Each row is a point on a landscape with many valleys, with its height.
From any point a ball takes the steepest step (drop divided by distance) to one of its 5 nearest points. It stops when none of these is lower. Distance is the straight distance between rows; heights are no part of it.
(723) (h 2.37): [186 149 135 113 138 173 149 148 133]
(809) (h 4.55): [121  75 145 115 159  65 109  75 132]
(196) (h 3.59): [ 97  72 154 154 123 123  90  74  81]
(597) (h 3.73): [101 133  98 150 121  97 139 138 127]
(523) (h 4.82): [157 171 108 183 114 196 147 155 147]
(902) (h 7.35): [118 180 103 210 129 183 144 168 120]
(914) (h 1.31): [146 160 123 122 153 155 118 153  98]
(153) (h 1.69): [132 148 142 147 142 166 124 177  93]
(668) (h 4.81): [101 113 153  80 150  75 106 106 149]
(758) (h 2.98): [116 154 128 192 121 180 132 183 116]
(213) (h 4.66): [120 130 128  81  86 146 107 104 152]
(802) (h 2.80): [182 161 107  90 141 122 167 140 170]
(314) (h 4.48): [ 95  88 162 117 113 108 137 103 116]
(61) (h 3.85): [ 85 114 155  95 108 117 121 114 127]
(262) (h 3.99): [113  74 159 137 152  97  94  64  95]
(359) (h 1.13): [110  82 165 111 147  84 122  84 119]
(524) (h 2.87): [178 157 100 108 145 138 142 126 147]
(264) (h 5.81): [118  77 141 109 156  51 110  85 140]
(840) (h 1.82): [178 151  91 100 126 120 154 128 176]
(148) (h 4.67): [116 130 145  61 145  97  83  96 165]
(722) (h 2.92): [189 160 115  96 150 140 161 139 151]
(503) (h 1.24): [106  98 124  75 136  46  94 111 165]
(486) (h 1.04): [164 148 134 134 135 186 124 158 115]
(800) (h 7.77): [111 141  90 121  95 120 114 130 144]
(987) (h 4.80): [106  74 164 130 121 111 126  90 106]
(611) (h 2.70): [175 153  90 110 137 127 141 127 161]
(699) (h 6.31): [114 149  93 140 132 105 129 138 127]
(772) (h 5.61): [116  75 164 122 149  92 116  75 107]
(366) (h 4.89): [109 116 130  65 139  66  80 105 171]
(8) (h 3.58): [126 139 128 146 165 120 146 155  82]
(706) (h 3.01): [164 158  86 117 139 127 125 124 146]
(238) (h 5.39): [108  96 148  91 155  57 115 102 148]
(11) (h 4.65): [106  69 152 149 114 122 115  80  95]
(533) (h 3.55): [106  73 152 139 156  96  80  64  93]
(693) (h 4.21): [ 91 123 158  75 122 118 103 108 136]
(764) (h 5.29): [102  75 147 142 162  92  67  70  82]
(287) (h 2.05): [101  75 147 147 102 113 136  97 108]
(309) (h 5.05): [ 94 126 109 134  98 107 132 136 134]
(646) (h 3.96): [121 151 106 140 157 104 139 148 105]
(345) (h 0.63): [136 123 125 163 167 114 157 142  74]
(255) (h 1.88): [167 148 133 153 114 194 130 160 131]
(569) (h 6.16): [136 135 104 100  81 138 116 110 161]
(564) (h 4.98): [115 169 115 205 125 174 142 178 116]
(903) (h 2.89): [159 156 123 170 110 197 138 161 139]
(991) (h 6.81): [109 183 105 217 143 168 160 173 105]
(429) (h 4.56): [ 99 123 158  75 146  90 101 102 147]
(946) (h 1.35): [157 162 107 120 156 145 119 141 115]
(507) (h 5.04): [130 127 141  66  95 144 110  90 156]
(774) (h 2.66): [115 137 141 193 128 166 144 189 103]
(302) (h 2.16): [119 142 141 171 128 169 131 184  99]
(608) (h 7.19): [152 136  86 103  91 132 132 113 175]
(998) (h 2.14): [178 147 136 128 128 188 139 155 126]
(678) (h 7.01): [140 127 117  82  78 144 121 102 164]
(870) (h 3.82): [ 92 127 128 102  89 122 111 124 136]
(336) (h 2.90): [185 151 137 103 141 169 158 149 138]
(119) (h 3.33): [148 161  83 120 136 126 119 131 140]
(63) (h 2.10): [103  73 127 182 102 122 110  84  93]
(172) (h 7.00): [131 171 110 197 115 186 137 168 129]
(424) (h 4.02): [135 158  87 128 137 117 117 136 134]
(893) (h 3.84): [120 140 108 153 156  98 149 141 102]
(206) (h 2.15): [105 128 101 158 130  89 150 133 118]
(785) (h 2.54): [129 138 143 146 156 139 144 169  79]
(805) (h 3.79): [147 149  78 118 111 128 122 119 160]
(938) (h 5.92): [160 176 148  99 105 184 176 192 169]
(948) (h 6.00): [177 151 144 125 109 187 175 169 157]
(869) (h 0.71): [172 159 124 117 148 164 124 145 115]
(539) (h 0.52): [102  84 124 162 101 106 144 108 114]
(839) (h 2.91): [ 86 115 139 115  93 116 126 129 128]
(552) (h 3.22): [131 161  98 131 155 117 123 145 113]
(134) (h 5.99): [110 105 112  61 123  55  78 110 177]
(67) (h 5.15): [110  89 153 100 154  62 115  94 139]
(32) (h 1.22): [108  79 121 175 103 109 137  96 105]
(143) (h 3.00): [184 162 139  83 142 154 175 162 154]
(12) (h 0.49): [130 155 128 134 159 137 128 163  87]
(90) (h 4.04): [ 87  99 162 110 106 109 134 113 118]
(620) (h 1.66): [100 114 107 156 111  97 146 126 122]
(147) (h 2.36): [148 151 130 170 116 193 130 167 128]
(349) (h 1.48): [123 108  99 182 138  93 151 111 102]
(982) (h 1.08): [107  98 109 173 111 100 150 115 115]
(201) (h 4.43): [111 131 150  62 123 124  98  95 151]
(547) (h 0.36): [116  72 146 136 160  80  87  63 110]
(483) (h 1.26): [ 93  92 133 143  93 109 144 114 122]
(912) (h 3.12): [123 122 153 177 140 154 147 180  81]
(717) (h 4.40): [ 94 106 166  92 134  98 122 105 128]
(853) (h 4.26): [168 153 118 168 104 200 157 160 152]
(479) (h 1.80): [133 151 132 172 119 188 123 179 113]
(568) (h 3.47): [175 162 151  90 124 173 177 177 154]
(892) (h 4.85): [104 120 145  71 148  80  89 102 161]
(822) (h 5.11): [178 145 139 132 112 194 160 160 143]
(211) (h 4.27): [105 128 135  86  90 136 106 111 143]

Call two points neighbours if one is among the 5 nearest of the other. Go from one point of each pair to the other, from neighbour to neighbour, staying as low as possible. Name the highest point that can't be avoided.
(359) / (12) | (717)
(547) / (840) | (893)
(539) / (547) | (196)
(503) / (840) | (668)
(840) / (12) | (722)
(12) / (869) | (914)

Where does a ball stop that starts at each point below?
(424) | (840)
(678) | (539)
(148) | (539)
